Each row is a point on a landscape with many valleys, with its height.
From any point a ball takes the steepest step (drop divided by distance) to one of its 2 nearest points. It stops when none of these is lower. Distance is the straight distance between rows; heights are no part of it.
Zikid height 576: [133 125 131 136 226 156  87 133 152 158 101 146 115  83 123 154 108 116
 102 137  72 130  27 148]
poma height 610: [131 124  94 148  68 142 169 133 133 134 159 136  95 117 150 106 152 158
 138 229 165 120 182 130]
tavik height 361: [113 113 175 144  62  78 159 145  92  79 127 101 159 176 141 139 166 149
 164 138 149 158 175 145]
futin height 701: [135 131 101 104  88  61  97 146  51 157 160 127  76 178 126 133 158 164
 162 129 104 132 188 104]
sisul height 686: [148  64 149  54 172 155 107 162 172 125 104 145 172 102  65 165  89 101
 163 109 145 148 144 157]
zum height 268: [113 121 111  84 140  99  86 138  92 194 111 127 105 119  78 140 144 129
 137 130  83 173 153 114]
kup height 731: [143  76 144  92 193 149  84 118 143 173 120 163 180 137  76 171 128 103
 164  93 128 159 103 152]
rira height 88: [130 169 164 119 138 141 122 104 122 113 159 119 148 164 165 141  98 140
 147  58 128 100  94 148]
bis height 147: [128 153 177 151 169 147 113 115 152 116 154 118 151 156 145 175 106 130
 164  78 119 101  69 176]
Kekor height 306: [134  83 108 108 146 100  99 133 103 160 100 142 126 133  96 150 168 127
 131 157  98 170 117  94]
Vevud height 669: [109 109  92 128 121  82 154 138 109 100 119 169  82 108 136 103 157 115
 118 171 113 121  90  72]
Muzos height 290: [127 132 171 187 196  95 107 105 124 112 122 102 134 170 157 175 140 138
 131 112  88 114  45 125]
kanas height 326: [125 136 156 163 108 128 159 118 115  52 129 102 145 166 163 109 117 141
  98 145 164 126  86  97]
mivov height 193: [124 120 109 176  91 135 180 123 146 138 120 146 137 115 128 107 159  95
 111 157 165 136 171 128]
kizab height 503: [137 172  78 144 110  99 118 103  96 206 150 128  75 144 164 111 148 118
 110 106  90 121 164 116]
mabu height 465: [152 145  71 139 119 116 100 132 112 152 133 133  59  99 179  99 138 158
  88 166  80 113 128 109]
mabi height 322: [122 123 105 123 160 167 113 137 130 196  87 147 116  53 106 119 138  87
  89 154  90 183 136 142]
lirut height 266: [168  82 135  57 117 139  97 121 152 105 150 153 163 138  99 138  75 190
 164 103 199 122 145 136]
Saz height 398: [111 144 145 135 102 113 141 159 141 134 118  79 100  95 109 133 139 133
 144 121  90 127 191 159]
salap height 340: [142 112 148 173 187 111  94  92 116 157 109 129 131 151 138 172 171 125
 122 117  92 138  79 121]
mera height 377: [105 142 154 152  81  97 165 150 115  97 137  81 119 143 128 122 159 130
 145 119 120 142 197 151]
Bur height 373: [124  82 122 141  85 111 158 141 127 104 141 142 149 142 107 140 167 153
 173 187 178 143 174 121]
Bute height 580: [129 161 192 170 136 114 119 104 100  85 124  97 171 195 174 151 140 141
 122 105 132 132  83 142]
veg height 349: [148 110 107  82 159 143  93 129 141 144 128 144 131 114 114 137  97 149
 139 110 113 118  81 106]
Zolun height 328: [142 118 138  50 156 125  99 136 160  98 146 126 141 130 106 149  62 143
 183  73 115 103 123 148]
Buz height 650: [131 103 138 122 153 109  97 150 149 113  98  90 120 113 103 146 124 142
 132 145  80 135 109 110]
fis height 493: [129 100 130 119 146 144 140 154 170  60 100 119 125  87 102 105  97 134
 114 155 129 106  92 100]
silu height 564: [117 164 166 155  97 124 141  95  90 107 143 120 169 204 184 121 134 125
 106 101 166 143 101 123]
vid height 440: [107 187 159 165 177 111 152 116 148  85 114 123  97 105 158 131 106 108
 101  95 102 101  55 114]
Gir height 420: [115 140 116 136 108 102 117 156 129 164 117  93  78  94 102 117 154 134
 128 159  62 144 183 131]
losi height 532: [163  93  94 177 108 101 116 107 110 183 109 127 116 136 159 125 179 129
 104 169 123 148 165 111]
Nem height 441: [139 130 104 137 118  93  89 129 102 179 114 100  70 118 147 124 143 157
 119 158  63 138 155 120]
vov height 696: [119 132  84 110  76  84 150 122  72 163 171 155  88 167 128 123 169 137
 177 147 144 117 195 110]
domo height 442: [116 180 158  96  71 102 128 152  83  97 166  86 126 170 150 125 112 178
 162  85 130 136 167 159]
Ture height 273: [121 181 155 175  88 131 148 111  99  73 134 105 133 176 193  82 106 154
  58 172 165 136  73 109]
vuka height 254: [119 117  85  79 116 133 125 115 121 187 142 176 135 121  74 124 138 104
 151 104 154 125 188 117]
Dov height 706: [135 130 108 112 100  91 114 125  98 138 153 110 110 162 137 128 137 167
 157 106 109 119 149 116]
geku height 712: [159  82 133  81 158 138  94 119 158 142 114 151 161 133  80 159 106 139
 171  87 156 138 135 152]
gak height 487: [133 158  57 118 102 119 121 128 110 189 145 148  63  89 156  96 137 118
 100 141 100 122 155 109]
kubop height 300: [105 115  79  24 129 151 121 139 116 161 135 190 140  97  56 125 112  79
 142 123 157 125 157 124]
pasit height 464: [137 114 130 118  94 122 111 165 150 115 138 101 129 121 106 128 109 182
 142 144 136 128 171 142]
Rinor height 317: [139 137 187 140 129 154 122 121 168 115 127 106 172 135 130 161 100 153
 151  78 150 134 144 181]
vivob height 154: [116 120 125 190  84 109 178 123 118 109 114 118 116 138 156 115 167 115
 109 188 151 132 152 118]
tud height 796: [146  85 132 120 178 188 141 117 167 129 111 167 186 111  78 113 117  81
 120  88 187 117 146 154]
tize height 247: [104 116 145 133 173 138 119 142 141 168  69 124 137  81  95 144 149  72
 104 136  85 175 130 138]
vaded height 554: [133 159 132 174  83 105 141  88  67 119 142 114 150 204 200 111 166 123
  96 139 153 133 131  97]
makef height 577: [127 107 144  93 173 167 121 162 179  82 101 129 136  76  78 128  72  91
 128 134 107 108  73 127]
Moril height 374: [ 89 162 162 165 168 103 158 148 150  76  94 101 106 112 118 145 125  73
 118 105  88 110  75 113]
Viki height 449: [123 154 132 103  72  98 120 169 116 120 162  94 104 145 125 128 107 204
 157 121 127 113 194 148]
Nel height 343: [134  95 173 119  80  99 140 138 131  78 122 118 162 168 130 150 146 173
 153 113 181 161 174 160]
gel height 248: [121 133 130 183 134 151 157 117 161 143 109 120 151  95 128 130 150  72
 104 116 133 126 160 143]
kad height 376: [166  99 143 203 161 128 105  87 127 170 112 117 153 153 157 160 168 131
 111 123 131 143 127 135]
zinu height 433: [132 184 162 107 108 108 103 127  93 140 168 101 130 186 157 152 109 173
 170  43 125 136 162 181]
befo height 506: [129 170 131 156 104 123 131 124 117 113 137  88 114 146 184  98 108 158
 102 127 117 117 105 111]
meva height 485: [133 147 130 129  98 152 136 136 140 110 148  90 128 128 144 113  98 172
 113 125 141 116 141 135]
ril height 225: [ 98 187 153 153  66 152 169 121 108  79 158 119 131 158 172  71  86 134
  83 151 173 113 111 120]
Bibe height 593: [118  95  87  71 136 168 138 159 147 106 135 175 104  69  90  92 101 104
 118 180 152 102 112  94]
Meb height 676: [114 110 114 138 144  79 137 122 113  87 112 139 128 143 125 119 161 122
 129 133 120 121  74  67]
gatez height 368: [124 135 186  88 151 123 122 138 173  72 132 100 150 139 136 151  79 141
 178  75 123 106 105 172]
Tunu height 111: [125 122  98 178  88  96 169 132 119 109 119 137  74 105 169 100 171 115
  87 215 122 137 129 102]
pir height 692: [124 150  85 110  65  99 149 121  69 125 182 142  97 171 155 104 148 167
 159 177 149 106 141  96]
venot height 222: [123 132 161 141 190 111 119 111 141 107 123 120 132 158 125 170 128 101
 156  85 103 107  60 136]
mupe height 507: [120 122 148 102 215 166  99 129 160 141 112 156 137  89  92 146  94  80
 127 113  94 117  47 149]
zukob height 424: [118 122 120 114 111 120 145 151 139  51 136 127 115 115 137 110  92 152
 134 145 131 103  71  80]
raza height 385: [127 103  86 117 126 156 126 157 131 184 101 160 106  51 116  97 136 116
  76 207 111 169 152 124]
kune height 673: [146  84 140 150 157 134 113 137 156 130  99 111 149 126 101 151 140 137
 142 134 126 150 122 138]
tupe height 541: [130 119 100  77 115 161 140 144 159 113 144 145 118  77  90  97  82 134
 119 137 142  90 150 123]
lumaf height 641: [136  97 127  63 171 179 122 163 184 111 105 119 157  77  56 128  66  84
 138 121 130 122 130 149]
Timus height 638: [119 113  91 115 130 136 157 136 136  81 124 183  98  90 119  97 117 111
 109 182 153 106  98  71]
Zenu height 136: [116 187 161 101  79 144 146  96 111  98 170 121 157 176 162 112  88 149
 129  57 166 113 123 145]
tor height 494: [124 183 155 156 157 137 124 113 140  93 139  96 112 149 184 128  97 151
 102 114 120 112  52 123]
Tuzim height 579: [115 118 101 112  85 162 166 144 153  95 151 155 123 106 113  98 111 135
 149 168 178  89 152 112]
vove height 497: [101 132  74  71 106 177 151 152 142 141 148 174 116  83  75  92 114  85
 115 151 148  92 183 132]
Zubu height 216: [146 133  78 117 117 126 103 109 120 218 139 150 114 119 112 120 133 138
 122 118 136 135 176 121]
Zelet height 623: [137 119 135 143 181 129  94 146 147 149  96 106 105  90 132 143 124 137
 119 150  62 142  77 142]
rom height 684: [115 117  85 110  91 103 156 136  92  93 157 159 102 141 143 111 151 157
 149 168 127  95 108  69]
keze height 158: [154 126  85 128 139 171  98 118 146 206 119 144 116  80 122 104 116 137
  97 140 125 140 148 143]
ziver height 283: [153 133 166 175 151 169 109 112 161 186 135 118 171 127 129 165 120 139
 135  89 142 132 144 197]
mis height 599: [132 130 112 132  51 169 169 138 123 101 169 135 128 122 140  95 105 163
 128 199 187 116 163 132]
gade height 760: [150  73 143  98 198 185 114 118 153 156 111 178 190 117  60 146 127  64
 141  91 166 148 111 146]
vuvit height 425: [133 183 166 144 149 102  98 113  83 163 157  91 121 178 166 164 146 153
 153  65  95 121 141 171]
ladub height 44: [104 116 118 168 118 104 163 145 131 110  89 126  91  91 132 119 173  93
  91 188  95 143 131 108]
Zet height 518: [155 130  86 158 131  94 105  90  96 201 116 138  87 133 170 114 182 110
  97 145  83 150 137 110]
zutu height 257: [158 142 135 140 154 134  86 107 131 205 130 112 140 145 126 171 128 161
 145  80 114 139 173 185]
Kuvul height 223: [143 149 121 154 151 152 104 101 150 195 125 122 118 115 138 138 130 144
 113 114 105 131 140 152]
tonuk height 310: [150  80 165 100  92 146 119 134 142  80 146 129 180 149 119 133 109 185
 152 116 207 144 149 145]
vez height 630: [145 114 161 157 150 153 130  85 141  98 127 129 179 167 153 139 118 139
 128  88 172 133  92 132]
zozol height 151: [ 84 114 123 123 144 116 151 164 144 129  80 128 114  78  85 127 160  68
 111 166  94 153 137 118]
Melo height 309: [ 88 152 141 141 146 110 174 138 141  85 107 120 129 118 121 135 144  55
 144  77 102 106 124 131]
guz height 653: [128 114 138 151 153 111 128  91 119  91 130 134 159 161 141 135 142 128
 133  94 142 129  75  87]
fenan height 176: [104 174 126 106  69 156 161 108 105  86 176 141 131 152 158  82  97 136
 125  98 173 104 109 117]
kuzus height 422: [124 130 106 103 181 162 111 125 148 153 114 154 122  79 113 113  94 106
 108 108 106 105  77 117]
nak height 299: [152 116 142  46 114 104  88 127 135 100 162 136 142 154 117 145  71 180
 180  63 156 118 135 136]
mato height 396: [156 155 134 206 141 128 114  76 108 177 119  91 131 163 193 153 158 129
 101 120 115 135 132 145]
gimod height 544: [159 111  92 187  92 108 130  86  81 151 136 130 140 179 187 111 169 133
 102 166 155 136 137  99]
pupim height 303: [139 119 103  75 143 102  76 144 127 157 122 129 115 118  84 136 101 151
 158 117  93 138 134 121]
nanuv height 412: [149 178 162 188 147 111  99  99  77 148 141  82 124 184 204 155 161 138
 116  99  92 127 104 154]
kilas height 378: [123 121 163 119 122 109 145 139 130  34 134 108 146 159 142 115  99 141
 137 118 156 119  62  79]
Podo height 826: [134 100 112 135 139 190 159 129 161 139 110 167 161  88  85  97 136  72
  99 134 182 120 166 143]
vetar height 432: [ 90 118  88  86 125 158 156 166 114 167 104 174 114  50 100 101 151  55
  82 196 120 157 147 123]
mevi height 603: [144 150 180 205 160 153 136  95 122  97 124 109 172 173 169 142 117 141
  91 123 167 137  65 128]
vipi height 240: [ 76 143 135 106 142 105 150 162 131 121 101 120 105  89  92 126 145  62
 138 108  63 125 135 129]
gim height 344: [131  58 114 121 114  96 132 134 121 128 116 144 133 148  96 139 171 139
 156 182 128 155 155 103]
gal height 302: [114 142 161 158 131 152 149 127 171 114 113 108 164 118 117 151 131 105
 129  85 136 119 150 160]
kes height 466: [ 83 145  77 104  98 153 178 156 129 158 127 165 104  69  90 110 147  54
 107 159 129 118 181 138]

For each start below, name the point where the ball stops.
meva => rira
Buz => zum
tud => rira
vez => lirut
kizab => lirut
Dov => rira
zukob => rira
